Points on a hilly landscape, in no order, each with its height.
From any point a ball rolls to the lowest of the 2 points nearest to it. It stops when none of these is lower. Distance is the straight distance between rows; heights are no part of it.
pizu: [183 133 147 158  95 162  96 173 164 183 114 146 100 129 109 118 123  98
 145 108 120 106]  height 5.61
Gupo: [191 206 129 138 199  97 162  89 158 147 154 147 150 100 152 172 125  63
  66  82  93 206]  height 6.96
Zimo: [ 81 121 114  88 158 146 137 184 113  57 142 110 123 164 113 136 112 114
 146  95 119 138]  height 6.01
nemor: [ 99 131 129 122 143 137 120 107 130  84 152  89 110 187 130 138  80 107
 127 136 137 124]  height 3.96
niz: [101 152 130  93 207  98 119 122 161  84 131  76 125 156 143 178 105 100
  94 105 122 115]  height 2.77
tafi: [133 106 129 140 101 190 144 132 127 132 100 136 173 146 113  78 190 126
 166 135 191 122]  height 6.87
detek: [144 140 143 143 140 100  85  93 134 151 168 149 126  94 168 127  70 106
  93 110  81 161]  height 3.57
rin: [128 147 127  65 146 139 106  78 109  99 133 130 111 157 116 183 138 154
 147 133 150 105]  height 2.91
sini: [ 48 150  79  80 125 128 224 116 108 102 111  89 212 129 111 171 137 126
 124  92 157 184]  height 6.30
vere: [ 57 127 120  85 140 108 208 130 133  85 140  86 173 127  92 135  99 124
 119 104 156 125]  height 3.04
dotov: [ 65 153 119  42 122 147 178 115 117 109  79  69 154 156 109 162 117 129
 125 102 153 160]  height 6.44
pite: [133 100 131 153  86 167 172 167  73 109 127 132 131  93  65 113 136 144
 167 134 180 121]  height 3.95
bele: [160 130 142 200  98 138  87 196 125 165 101 133  96 113  92 119 128 126
 146 138 144  95]  height 5.39
gol: [160 107 133 159  95 125  86 143  95 121  93 155 101  92  87  96 152 145
 127 168 184 112]  height 7.14
faku: [135 131 153 141 143 100  92  96 120 133 181 140  99 110 188 153  96 125
 142  97  99 142]  height 3.83
gapak: [205 166 134 159 152 116 124 101 175 157 174 145 129 119 132 105 135  77
  55 117  97 164]  height 7.48
sez: [165  82 147 218 110 115  62 155 130 144 105 142  97 107 126 104  89 114
  89 152 137 134]  height 2.32
suf: [132 133 127 110 175  97 103  96 162 122 138 124 111 161 127 143  91 115
  95 102  65 139]  height 3.32
kan: [128 109 158 128  98 160 122 158 127 138 125 134 158  99 121  95 125 121
 167 172 159 123]  height 3.71
fosit: [ 97 136 119  90 165  99 108  90 155 115 113 121 136 149 138 149 105 159
 121  93 104 110]  height 3.05
gobep: [ 85 159 103  90 106 100 104 117 115 128 152  99  89 126 129 115  97 138
  93 115  73 133]  height 3.27
Reb: [ 65 114  99 104 103 138 177 155 100 109 111  95 144 146 113 105  88 163
 137 115 107 151]  height 5.62
bebab: [114  85 131 163 122 137 206 163  91  96 110 131 198  82  94  82 176 182
 131 106 149 156]  height 6.33
dekot: [222 144 114 237 113  75  94 128 153 168  88 177 115  86 153 130 107  85
  88 126 110 145]  height 3.37
vit: [ 85 127 151  52 148 137 188  81 139  91 105 117 149 148 124 148 160 114
 174 127 164 110]  height 2.33
kezo: [155 177 140  90 184 117 110  91 163 163 158 110 116 148 110 166 112  51
  78  93  86 144]  height 6.56
biliz: [109 122 125  85 122 165 147 102 169 144 129 114 134 168 108 105 105 113
 142 101 118 111]  height 6.34
safuf: [150 143 141 173 124  71  96 116 123 126 165 135 102  85 140 112  87 123
 101 124  82 107]  height 3.28
nolem: [125  94 138 179 102 116  78 185 150 142  11 130 150 106 117  84 162 159
 133 139 198 111]  height 7.60
dozi: [ 41 160 113  81 153 138 196 154 138 120 123 108 201 151 124 131 138 124
 160 131 145 127]  height 5.52
zoler: [ 77 149 122  74 136 157 195 159 122 109 143  74 218 121 107 124 158 116
 138 126 140 152]  height 5.69
sutas: [135 119 138 138 165 142 100  74 123 145 148 181 104 145 109 113 153 139
 118 124 143  88]  height 3.55
kog: [123 104 162 172 136 149 131 167 110 105 112 164 172 100 133  94 158 186
 160 142 168 106]  height 5.38
ved: [120 139 147  49 158  99  91  69 158 114 117  96 122 156 131 185 105 141
  81  70  94 125]  height 2.88
bom: [117 149 119 153 113 153  76 174 117 156 154 132 123 160 147  90 145 141
 123 123 125 122]  height 8.37
dipi: [141 165 114  98 171  73 111  96 162 131 150 142 132 123 170 185  95  70
  73 116  84 164]  height 3.97
nolil: [178  86 102 189 127 125  91 149 141 132 108 132  96 168 150 121 124 117
 120 125  88 144]  height 3.26
zot: [112 140  76 112  80 105 122 144 102 150 159 130 116 116 135 101 168 139
 165 128 144 101]  height 6.19
lef: [183 145 149 219 104 118  37 133 121 199  78 159 112  77 156 125  82  93
 125 119 141 170]  height 8.66
Lemop: [148  85 143 110 153 128 136 105 153 139 152  76 134 144  96 135 141 111
 149 125 102 115]  height 5.76
dugol: [120  57 116 158 128 125 177 125  94 114  95 128 154 108  98 109 169 175
 140 178 163 119]  height 8.67
teno: [166 137 154 169 116 123  87 114 166 142 113 143 104 109 185  65 141 120
  99 136 102 170]  height 2.46
memed: [151 181 144 140 155 101 106 128 164 104 167  90 120 141 150 186  77  88
  90 142 103 130]  height 3.18
nal: [102 180 125  64 154  85  79  90 133 110 112  54 111 130 145 175  66 105
  88 104 129 149]  height 3.70
nur: [160 146 131 146 152 100  88 147 154 149 196 154 126 104 149 134 141  88
 130  89  98 102]  height 3.84
dedo: [ 88 153 121  94 119 148 117 180 130 117 166 138 147 138 150 140 110 117
 171 101 146 102]  height 4.78
Firil: [127 127 130 151 146 133 112 103 132 130 149 113  91 171 144 130  74 123
  99 119  86 139]  height 3.62
Doleg: [128 159 111 106 139 103 104 103 127 159 147 155 110 127 189 191  82  85
  85 152  89 175]  height 4.15
Dozo: [131 126 137  96 157  88  87 109 113 102 165 136  97 127 172 178 122 104
 153 120 121 146]  height 4.03
kuf: [146  60 111 152 144 131 116 133 103 141 141 125  98 155  99 131 118 170
 110 128 117 102]  height 8.11
nezi: [149 130 132  83 119 141 127 139 131  94 155 118 119 119 111 136 107 127
 170 146 108 102]  height 4.32
koro: [125 159 141 132 137 120 135  98 158 159 154  98 123 144 144 163 139 132
 135 152 117  79]  height 2.92
difa: [ 52 147 139  84 160  90 198 106 135  84 130  61 143 133  77 155 109 116
  91  92 192 108]  height 3.25
suni: [120 175 115 175  93 136  93 134 138 170 152 106  96 134 172 112 143 121
 130 139 136 113]  height 8.48
kurot: [109 126  99  73 135 143 177 136  84  64 150 112 150 141  81 119 141 166
 123  83 156 146]  height 5.55
kap: [194 197 117 194 152 114 125  67 147 202 109 167 133 113 144 135  98  95
  95 129  73 166]  height 4.09
difez: [133  53 125 154  84 153 146 159 158 153 103 131 169 139 118 107 127 183
 160 117 138 101]  height 5.63
lebi: [144 117 164 132 105 122 130 127 157 144 156 121 108 131 132 117 117 195
  95 117 143  95]  height 4.16
mida: [ 76  95 119  78 127 108 134 119 137  95 137 143 105 143 154 106 114 137
  99 132 117 147]  height 5.64
rano: [158 161 124 173 142 142 119  90 146 169 124 129 106 134 144 137  94  97
  96 125  57 142]  height 3.89
Luno: [170 141 140 205 108 145  69 117 152 191  49 158 103  99 168 119 110  92
 147 120  98 134]  height 8.71
vep: [146 129 127 142 116 148  74 175 142 153  84 187 119 111 128  92 142 122
 144 152 104 103]  height 8.29
pav: [132 144 154 118  93 177 137 129 150 163 147 121 135 163 121 102 121 116
 154 126 140 108]  height 6.10
lukam: [146  55 122 166 130 135 138 120  90 134 120 107 138 136  78 127 138 175
 151 139 143 105]  height 8.38
nabol: [ 71 180 112  56 124  98 130 160 129  99 123  62 140 138 121 165 126 114
 117 113 146 112]  height 5.24
Saku: [ 87 158  95  44 112 111 161 177 114  86 126  79 151 138 121 138 164 142
 153 125 123 138]  height 5.46
Nuru: [129  88 120 131  94 135 107 135 103 162 137 153  85  87  97 113 136 119
 147 167 163 103]  height 6.95
ded: [ 71 141 110  68 179 115 173 123 114  92 118 125 169 161  84 147 153 117
 124 106 154  89]  height 5.79
Gunod: [144 116 143 131 140 159 116 127 113 127 128 188 113 143  94 129 153 143
 135 168 146  87]  height 3.35
zabe: [143 121 121 160  50 145 162 160 145 125  59 137 170  75  99  75 166 138
 139 166 204 119]  height 7.68
Ropi: [110 140  92  97 142 141 129 142 102  93 166 127  86 174 106 126 126 117
 118  99 112 119]  height 6.23
sira: [123  99 143 184 117 148 120 139 135 153  91 120 168 129 143 110 114 122
 168 186 177 119]  height 4.29
Lok: [ 84 161  68  79 103 102 153 144 102 129 137 100 130 130 106 133 181 149
 163 117 115 105]  height 5.77
nebu: [159 115 142 166 108 136 113 141 154 169  79 139  84 129 137 116 163 156
 139 170 158  87]  height 5.06
pifud: [118 121 177 145 103 143 125 162 114 167 106 138 127  91 104  95 113 156
 164 142 140  97]  height 4.12
Lelo: [128 102 145 119 133 135 133 160 153 142 150 130 100 151 158 109 171 126
 131 132 131 128]  height 7.46
Dov: [113 117 106 167  95 140 170 180  79 121 146 140 108 126  87 107 151 144
 133 148 178  99]  height 3.16
Madep: [ 93  90 107  88  94 133 152 140 135 109 123 116 128 155 110 104  92 181
  94 125 118 133]  height 5.34
zan: [172 125 133 189 155  98  94 157 177 160 117 164 118 108 148 123 151 115
 136 103  63 115]  height 4.61
Rotez: [129  98 110 117  56 140 174 149 122 143  96 147 146  89 103  99 176 160
 148 132 173 131]  height 7.31
zeva: [106  54 123 125 101 161 186 151 111 156 115 156 167 138 115 145 138 157
 170 119 143 114]  height 5.75
mider: [ 85 170 145  54 142 111 177 116 108  62 129  42 154 119  96 164 132 131
 101  65 197 123]  height 3.41
Rup: [158 122 100 190  76 114  34 140 108 157  67 162 116  97 133 104  97 108
 149 156 167 116]  height 8.47
suriz: [140  96 134 127 104 143 143 150 137  95  74 164 120  90 126  93 136 156
 163 154 121 103]  height 8.05
fomo: [187 181 158 138 193 111 109  79 140 161 173 142 118 107 121 169 117  70
  85  78  89 166]  height 6.74
dazu: [159  86 134 164  76 123 106 137 150 154 124 115  97 139 129 100 127 169
 100 126 119 124]  height 4.53
lipil: [165 138 107 154 115  88 112  84 134 199 139 163  72  83 148 123 154  90
  88 147  87 149]  height 4.34
fogi: [109 101 123 135 163  94 152 153 166 100 142  94 108 175 135 133 123 150
 104 139  99 131]  height 1.36
vuro: [185 151 122 157 138 129 101 120 138 139 144 173  80 119 130 148 127  85
 110 171 106 103]  height 3.34
kol: [ 94 119 163 147 145 130 139 144 120 142 138 170 127 116 100 110  97 158
 138 143 120  71]  height 4.38
Gud: [ 63 144 104  94 121 140 157 189 126 146 129 119 194 142 135 126 132 130
 144 161 146 119]  height 5.33
ribid: [103 104 155 143 170 141 124 150 122 111 133 176 114 147 141 109 101 146
 140 104 123 103]  height 4.62
rer: [146 124 115 164  87 158 217 147  88  67 109 129 206  86  89 143 153 146
 177 131 141 161]  height 4.77
dabu: [210 152  97 192 128  93  91 129 137 161 120 204 175  82 175 130 121 119
  90 114  73 193]  height 4.13
rab: [145 148 137 147 123 124  92 113 131 168 196 118 107 132 170 119 151 127
 110 118 161 121]  height 8.58
Mir: [185 170 171 167 151 142 122  81 150 158 162 145  99 134 140 119 150 112
  66 133 103 141]  height 7.66
Kime: [152 125 152  88 127 166 114 102 119 107 127 146 132 142 104 148 151 185
 136 160 145  96]  height 3.12
Rogu: [110  95 118  46 139 126 164 161  94  58 147 103 150 102  86 123 141 145
 135 117 131 150]  height 5.25
dad: [166 150 151 155 166 115 129 109 141 118 161 128  70 124 142 154 155 136
  62 138  99 142]  height 7.75
geke: [130 189 137 100 119 116 114 120 182 160 153 120 113 149 177 153 125 124
 114 105 101  98]  height 3.10
Pakav: [128  96 126 175 142 147 101 129 116 131 120 148  83 151 173  99 136 103
 136 113  98 149]  height 2.76
mitiv: [ 78 133 107  43 110 156 161 102 124 142 111  94 136 164 111 117 125 116
 142 112 131 132]  height 6.52
Tular: [ 95  76 122 186 111 133 146 175  96 129  95 150 110 104  88  79 132 137
 128 151 165 108]  height 2.47
Tivir: [142 166 159 107 191  99 108 109 162  72 129  94  95 152 149 199  71  90
  78  97 108 149]  height 2.96
zop: [152 142 131 128 184  84 131  45 158 134 149 157 132 107 161 144 103  66
  84 110  75 183]  height 3.65
Rim: [ 90 161 134  67 105 114 174 121 113  84 154  65 138 123 112 173 115 164
 104 127 193 123]  height 3.60
kem: [174 119 138 146 131 149  96  95 182 180 109 162 115 163 165 142 150 109
 121 125  82 134]  height 4.84
rog: [ 85 148 149  79 127 146 204  93 101  84 140  96 190 119  91 180 131 177
 120 109 200 132]  height 3.77
gase: [117 125 135 190  85 142 122 179 107 132  42  82 176  97 126  71 159 153
 183 132 165 145]  height 6.93
gef: [161 166 139 169 144  90 111  83 149 132 160 164 115  96 193 115  90  75
  89 134  79 192]  height 3.22
zuso: [125 133  88 126 109 105  78 119  94 158 172 148  88 111 148  99 149 104
 140 125 115 128]  height 6.54
Vodet: [127  51 141 109 123 118 122 148 119 139 156 114 120 108 121 141 100 133
 136 173 122 143]  height 4.63
dume: [129 149 113 121 114 137 123 147 150 124 196 124 145 164 147 144 102 112
 164 136 172  90]  height 4.27
vedab: [106 102  89  67 109 111 193  84 121  77 125  94 156 143 103 141 164 157
 148 125 158 127]  height 6.21
kor: [111  98 121 143 100 112  65 129  84 172 134 163 111  89 142  99 132 130
 149 161 139 140]  height 6.76
bar: [174 137 154 144 153 110  97 116 168 159 128 133 137 118 151 130 130 147
 135 133  68  91]  height 4.76
Goga: [127 171 125 128 190 106 100  82 113 125 135 158  92 143 152 160 125 105
  60  96  82 197]  height 7.98
kuri: [129 183 110 102 175  86  89 114 111 107 143 148  94 150 166 199 120 130
  85  90  86 154]  height 7.91
Lil: [109  93 145  88 136 106 105 114  89 141 168 133 104 106 141 159 116 120
 143 158 130 140]  height 4.28
Zosa: [155 146 136  62 120 127  99 137 125  91 139 123  84 137 118 170  90 124
 113 131  92 128]  height 4.68
bimop: [132 177 128 120 165  84 100 161 179 141 179 135 123 129 158 164 126 100
 113 108 102 103]  height 3.36
divu: [148 118 145 124 141 113  98 115 150 117 135 182 106 131 155 130 110 141
  83 146  96 117]  height 4.99
Dedug: [152 157 128 106 118 117 104 137 141 148 177 159 100 106 129 149 108  70
 138 160 110  98]  height 3.54
zusep: [228 154 115 245 132  99 122 131 122 171  96 204 147  74 154 118 122 100
  84  95 119 194]  height 3.68
vip: [124 110 137 142 125 146 128 133 126  75 117 105 118 148 138  99  84 118
 136 159 101 130]  height 4.33
Muv: [131 123 141 126  95 139 133 108  97 159 104  78 156 102  96 111 130 174
 191 150 124 105]  height 6.86
suvuz: [132 142 138  49 134 123 122 144 128 108 136 100 109 144  99 200 115 104
 118 106 124 111]  height 4.86
gilo: [110 141 107 112  83 161 155 154 109 103 180 105 142 159 120 156 106 143
 152 136 181 129]  height 3.61
Satu: [149 171 116 167 175 149 100 101 101 173 156 179 101 139 161 141 127  80
  76 114  93 198]  height 8.08
Fub: [135 121 116 168  56 152 207 159  91 113  70 130 179  64 106 127 150 152
 182 142 160 162]  height 5.65
sug: [111 122  92 157 101 149 212 102  81  83 116 134 213 104 122 151 130 161
 182 123 155 149]  height 3.76
moped: [141 138 119 115 104 157 157 118  91 106 105 108 168 118  82 102 136 157
 175 150 137  91]  height 6.46
nozu: [142 135 119 171  83 186 165 122 104 128  80 101 194 120  90  95 134 157
 193 136 156 114]  height 5.73
sede: [123  81 129 207 114 113 100 192 106 139  91 135  80 110 130  95 111 131
 116 158 153 138]  height 1.69
sada: [ 45 141  99  69 201  88 149 137 116  85 106  97 152 152 108 157 136 122
 110  60 159 105]  height 5.91
boveg: [157 133 143 145 110 183 115 142 156 174 128 131 110 157 111  92  99  87
 136 111  82 108]  height 5.84
tubo: [ 79  91 101 123 140 158 146 139 100 137 110 156 140 165  96 126 144 162
 160 109 120 118]  height 5.31
fes: [135 134 168 181 116 145  65 140 155 172  55 142 110  85 143  68 115 130
 150 121 118 134]  height 8.75
beles: [134 207 129  99 208  92  92 117 129  89 143 142  84 142 161 193 118  97
  37 117 125 140]  height 7.86
borat: [134 169 147  86 152 113 120  86 163 136 136  67  80 136 113 145 151 123
 108 106  79 127]  height 6.28
nug: [163 130 101 166  90 126  61 149 139 181 112 175 120 114 146 121 115 105
 155 160 113 117]  height 8.35
tapeg: [107 150 123 140  89 133 163 150 101 125 163 116 106 134 112 136 112 147
 129 139 152  99]  height 3.11
nev: [104  90 118 104  90 140 173  85 100 130 145  94 101 116 103 105 124 149
 163 121 136 120]  height 7.42
tata: [108 109 115 127 108 145 182  95  87 108 129 127 193 135 116 141 106 167
 187  99 143 102]  height 2.70
sote: [142  86 119 140  90 136 125 133 163 158 119 107 139 148 146  99 129 160
 148 110 107 100]  height 5.02
Tuz: [125 131 147  90 100 120 158 117 142 133 167  68 122 136 115 153 118 186
  99 111 160 110]  height 3.86
ritab: [109 122 133  91 131 149 173 138 148 124 115 106 109 153 156 109 191 132
 149 152 148 125]  height 7.61
Zerul: [180 173 134 161 151 113 107 127 141 120 143 130 108 137 163 164 112  70
 109 184  80 124]  height 3.40
lanir: [109 111 109 187  75 148 170 169  78 115  48 104 178  79  96  93 180 141
 183 157 192 169]  height 6.35
nokab: [137  92 128 106 107 123 134 143 107 102 126  87 128 132 114  84  94 150
 107 147  99 145]  height 4.88
nuzi: [123  83 144  78 177 135 121  97 177 138 137 102 121 159 149 149 149  87
 132 121  93 149]  height 5.30
ziso: [129 179 115 170 161 116  82 129 119 159 174 157 105 159 178 142 142 109
 112 114  95 159]  height 8.17
bik: [ 88 148 132  84 146  89 155 121 124 141 171  94 105 121 117 154 115 117
 107 128 128 108]  height 2.27
parub: [102 147 161 114 146 108 133 144 126 151 165 102 101 114 119  98 129 100
 118 150 117 117]  height 1.87
Dib: [178 138 125 167 106 116  92  90 152 135 121 197  97 127 153 113 106 141
  64 147 129 115]  height 5.12
mosa: [120 122  88  61  97 148 196 105 108  67 118 109 197 126  96 140 184 138
 147 112 149 160]  height 6.50
nitu: [211 179 133 153 159 113 148 110 172 166 142 171 155  94 135 132 115  72
  74  96  63 190]  height 7.21
lim: [162 132 132 198  97 144  89 175 123 188  57 135  99 131 122 128 171 138
 155 148 189  89]  height 5.17
vedag: [ 89  87  90  52 147  94 174 102 128  60 110  83 143 142 103 149 139 131
 127  85 173 136]  height 5.98
vov: [ 86 110 115 125 159 173 136 124  98 107 124 139 144 178 126 101 136 143
 127 145 132 130]  height 5.04
rar: [148 101 125 167  66 141 107 160 113 100  74 139 148  83  85  79 165 140
 155 149 193 128]  height 7.47
bura: [100 136 168  92 191 132 117 136 137 100 151 100 122 141 126 153 141 112
 121 120 128 132]  height 2.48
vefav: [196 114 102 172 127 122 118 118 173 161 123 181 116 155 180 128 150 103
  79 137  88 152]  height 4.65
Vef: [102 101 163 129 137 147 172 146 130  61 134 140 149 130 160  97 124 144
 169 143 167 135]  height 6.09
sot: [112  70 117 119 138  95 127 155 115 103 166 108 155 134 151 142 122 170
 140 144 143 136]  height 5.14
Dosum: [140 116 121 122  85 212 154 168 131 149 138 144 163 163 107 106 138 108
 173 136 175 113]  height 6.45
pife: [141 117 112 197  79 143 113 185 122 123  26 118 134 129  97  76 159 147
 150 150 182 133]  height 7.34
repur: [147 147 164 130 155 122  88  67 157 151 159 109 123 114 196 126 151  89
 123 145 114 167]  height 0.33
libip: [ 98  74 122 139 108 150 156 111  78 156 117 114 106 136 121 104 102 141
 154 112 138 139]  height 7.67
zad: [166  83 166 175 124 120  58 150 127 133 136 122 133 104 132 104  84 144
 116 159 118 138]  height 2.93
dos: [ 95 107 135 152 146 149 156 109 129 134 100 141 166 152 139  82 140 129
 143 168 151 109]  height 4.75
bez: [181  69 155 163 123 134  88 109 122 113 144 126  92 114 114  95 106 117
 118 161 112 149]  height 3.67
pokuv: [112 143 125 113 131 123  89  89 109 137 148 159 143 151 138 155 117 137
 117 177 129  94]  height 4.46
vupa: [176 131 133 212 142 108  93  85 160 150 103 148 106 101 182  98 107  80
 106 134  91 178]  height 2.83
Lema: [101 101 103 150 119 146 203 165  72  96 118 139 201 109 124 130 173 197
 131 148 143 162]  height 5.85
nasig: [157 122 132  95 111 134  93 164 133 119 116 153 105 133 153 146 106 147
 114 159  86 129]  height 4.85
Gul: [195 136 107 200 152 102 110 130 157 167 128 187 119 118 175 147 137 104
 109 104  68 160]  height 4.44
tanup: [116 135 173  45 199 124  89  88 154  99 122 123 114 151 140 164 131 120
  92 108 122 139]  height 2.73
lud: [101 120 109  85 127 139 175  87  93  96 124 127 151 141  87 175 106 182
 180 123 133  85]  height 1.82
saso: [127  97 129  89 145 138  95 116 167 181 132 143 132 162 160 157 127 104
 129 112  91 139]  height 5.07
sifup: [101 116 125 108 108 172 168 155  74 125 150 128 140 114  84 121 118 119
 178 120 151 128]  height 4.67
damu: [111 100 126  99 102 144 181  99  80 158 129  75 153 109  98 128 146 173
 177 120 125 136]  height 7.17
midos: [132 109 106 130 112  77 120 123 126 117 151 108  87 107 149 102 102 158
 103 109  70 113]  height 2.89
Luba: [ 99 160 138  74 127 153 184 110 144  91 140 129 161 127 105 118 149 134
 131 130 173 125]  height 2.65
Nizo: [145 128 137 134 109 135 104 140 117 134 152 148 116 102 112 116  78  99
 153 159 108  91]  height 3.85
Fiten: [ 82 113 119  46 148 110 154  93 147  83 125 113 105 149 122 136 119 121
 105 106 143 132]  height 5.80
zimoz: [140  80 136 150  79 122 140 163 158 133  37 151 106  89 111  76 152 148
 160 132 159 100]  height 7.93
mevi: [119 119 162 169 137 120  97 132 130 160 158 133 100  95 137  79 134 108
 128 135 114 121]  height 1.35
Delu: [118 121 118 197  84 162 127 124 127 139  70 122 160 131 109  86 108 131
 181 148 180 101]  height 4.87
fef: [125 169 122 108 133 127  94 107 130 140 188  80 116 158 155 157 157  99
 112 106 154 152]  height 8.72
nunaf: [108 120 140 102 101 150 183 129 141 128 136 139 163 110 120 126 127 148
 148 160 169 107]  height 3.09
fev: [118 118 140  85 177 107 147 142 160  96 146  77 137 161  96 134 153 131
  89 131 132 117]  height 2.04
ruso: [119  74 121 206 134 135 111 167 119 147  81 144  88 131 142  81 154 116
 143 144 117 140]  height 2.28
Diven: [176 174  98 192 114 122 103  62 135 210 116 172  99 113 160 127 144  81
 116 126  80 145]  height 4.23
buz: [167 125 137 228  85 111   4 130 144 159  64 152 141  96 141 119  87 103
 140 142 156 147]  height 8.59
mas: [ 82 131 126 103 124 120 196 138 116 106 162  95 123 132  96 134  93 119
 124 137 156  98]  height 2.69
Sene: [104 114  97  77 139 154 154 164 120  60 132  92 166 184  93 148 119 149
 125  99 132 145]  height 5.81
Puz: [117 147 148 120 163 139 135 100 101 113 131 155 112 134 100 137 139 141
 188 122 116  66]  height 1.64
Bife: [141 156 134  76 171 103 102 109 164 137 148  76 102 160 128 157 163  69
  86 104  93 133]  height 6.40
lar: [100 112 145 156 141 142 179 156 110  92 133 136 178 120 131 103 149 173
 186 112 164 129]  height 5.78
lare: [ 89 157 135 101 162 148 142 123  82 102 111 124 147 143 119 160 123 171
 181 108 120  89]  height 1.31
Sev: [161  98 130 112 105 137  93 192 129 129  90 158 131 105 118  98 166 165
 152 150 108 120]  height 8.19
lavud: [ 86  95 117  73 159 129 175 146 110 117 118 153 132 140  90 151 140 140
 127 119 116 102]  height 5.58
Gevif: [119 157 123  91 135 124 144  87 157 122 138 107 115 151 144 165 167 156
 146 121 138 102]  height 2.71
kuz: [123 149 133 142 149 138  72 146 125 139 158 118 120 159 164 153 148 142
 126 125  88 140]  height 8.24
Ral: [ 56 145  77 106  91 129 234 126 109 113 138 136 223 109 128 140 131 136
 154 106 150 151]  height 6.12
sikun: [ 64 156  92  87 125 162 215 125  93 109 113  94 148 167 105 163 129 130
 122 109 148 155]  height 6.38
Mekar: [194 123 151 180 119 137  91 126 183 163  84 171  99 139 141 130 153 119
 107 152 125 110]  height 4.96
ramib: [158 109 111 183 100 145  62 101  99 156 107 167  83 120 137  92 131 101
 107 143 138 145]  height 3.99
gabi: [ 97 102 114 107 137 110 181 172  92  81 138 121 171 124 132 152 128 198
 130 140 135 154]  height 5.51
miga: [113 151 120  22 141 120 114 152  95  72 121 104 133 145  75 174 110 124
 107 117 148 137]  height 5.05
feru: [106 141 122  97 153 113 108  82 144 139 157 143 114 144 169 168  97 103
 102 167 128 128]  height 4.31
Suzal: [121 120 132  70 114 134 151 134  93  64 149  92 151 122  73 136 106 128
 163 157 136 129]  height 4.81
kon: [146 168 147 114 192 104 101 105 147  92 151 153  89 156 135 158 136 134
  44 158 110 129]  height 7.81
naz: [142  84 123 134 100 167 124 140 145 148 121 163 113 139 126  87 185 127
 150 127 166 117]  height 7.20
dito: [ 90 144 136  85 179 111 159  84 152  98 102  96 121 167 141 160 176 116
 144 125 139  93]  height 2.53
vesuz: [203 157 131 219 124 126  86 109 110 160 127 170 100 108 144 131 109  93
  98 146 107 133]  height 3.15
Pavu: [160 122 167 147 130 120  81 134 142 134 158 166  84 100 151  82 137 117
 102 103 109 154]  height 1.95
Tup: [157 160 164 173 144 121  90 121 152 157 170 117 105  84 182 114 136  87
 143 154 123 144]  height 0.78
tidi: [ 72 125 107 103 101 148 206 152  97 100 123 125 188 117 103 119 116 157
 148  88 126 155]  height 5.86
loka: [ 87 153 131  69 131 135 146 190 138  87 157 120 173 137 140 141 111 147
 153 145 152 104]  height 5.08
Peb: [151 123 149 169 146 157  73  86 118 155 121 175  87 150 116  88 149 119
 106 134 129 132]  height 3.75
Fus: [108 169 103  99 123  95 110  93 139 108 142  84  85 136 168 158  89 107
  88 117  97 147]  height 3.50
Ranem: [109  69 134 152 126 127 142 138 110 159 153 117 113 144 126 140  99 159
 133  92 121 111]  height 7.92
naru: [157 118 159 123 152 119 122  91 146 153 157  89  86 119 101 138 154 113
 117 109  89 108]  height 6.13
biku: [126 110 142 174 124 125 105 151 129 105 132 164 136 126 142  73 127 157
 152 126 148 102]  height 5.00
Gimi: [116 108  96  93  92 152 200 119  99 105 114 141 179  89  91 106 184 146
 151 136 152 153]  height 6.88
ripi: [153  76 157 155  88 123  88 185 170 149  55 135 139  93 128  78 137 144
 146 145 168 123]  height 7.76

For each start below, name the point where the ball stops.
kuf => kan
vedab => fogi
kuz => Gul
Gupo => Gul
Ral => fogi
Diven => fogi

Call two points neighbours if one is among the 2 nearest of the other. Go from one point of each pair to the other, from neighbour to neighbour, staying as low as possible. Name the highest point that can't be avoided.
fogi / vuro => Zerul
gef / kan => rog
gef / midos => detek
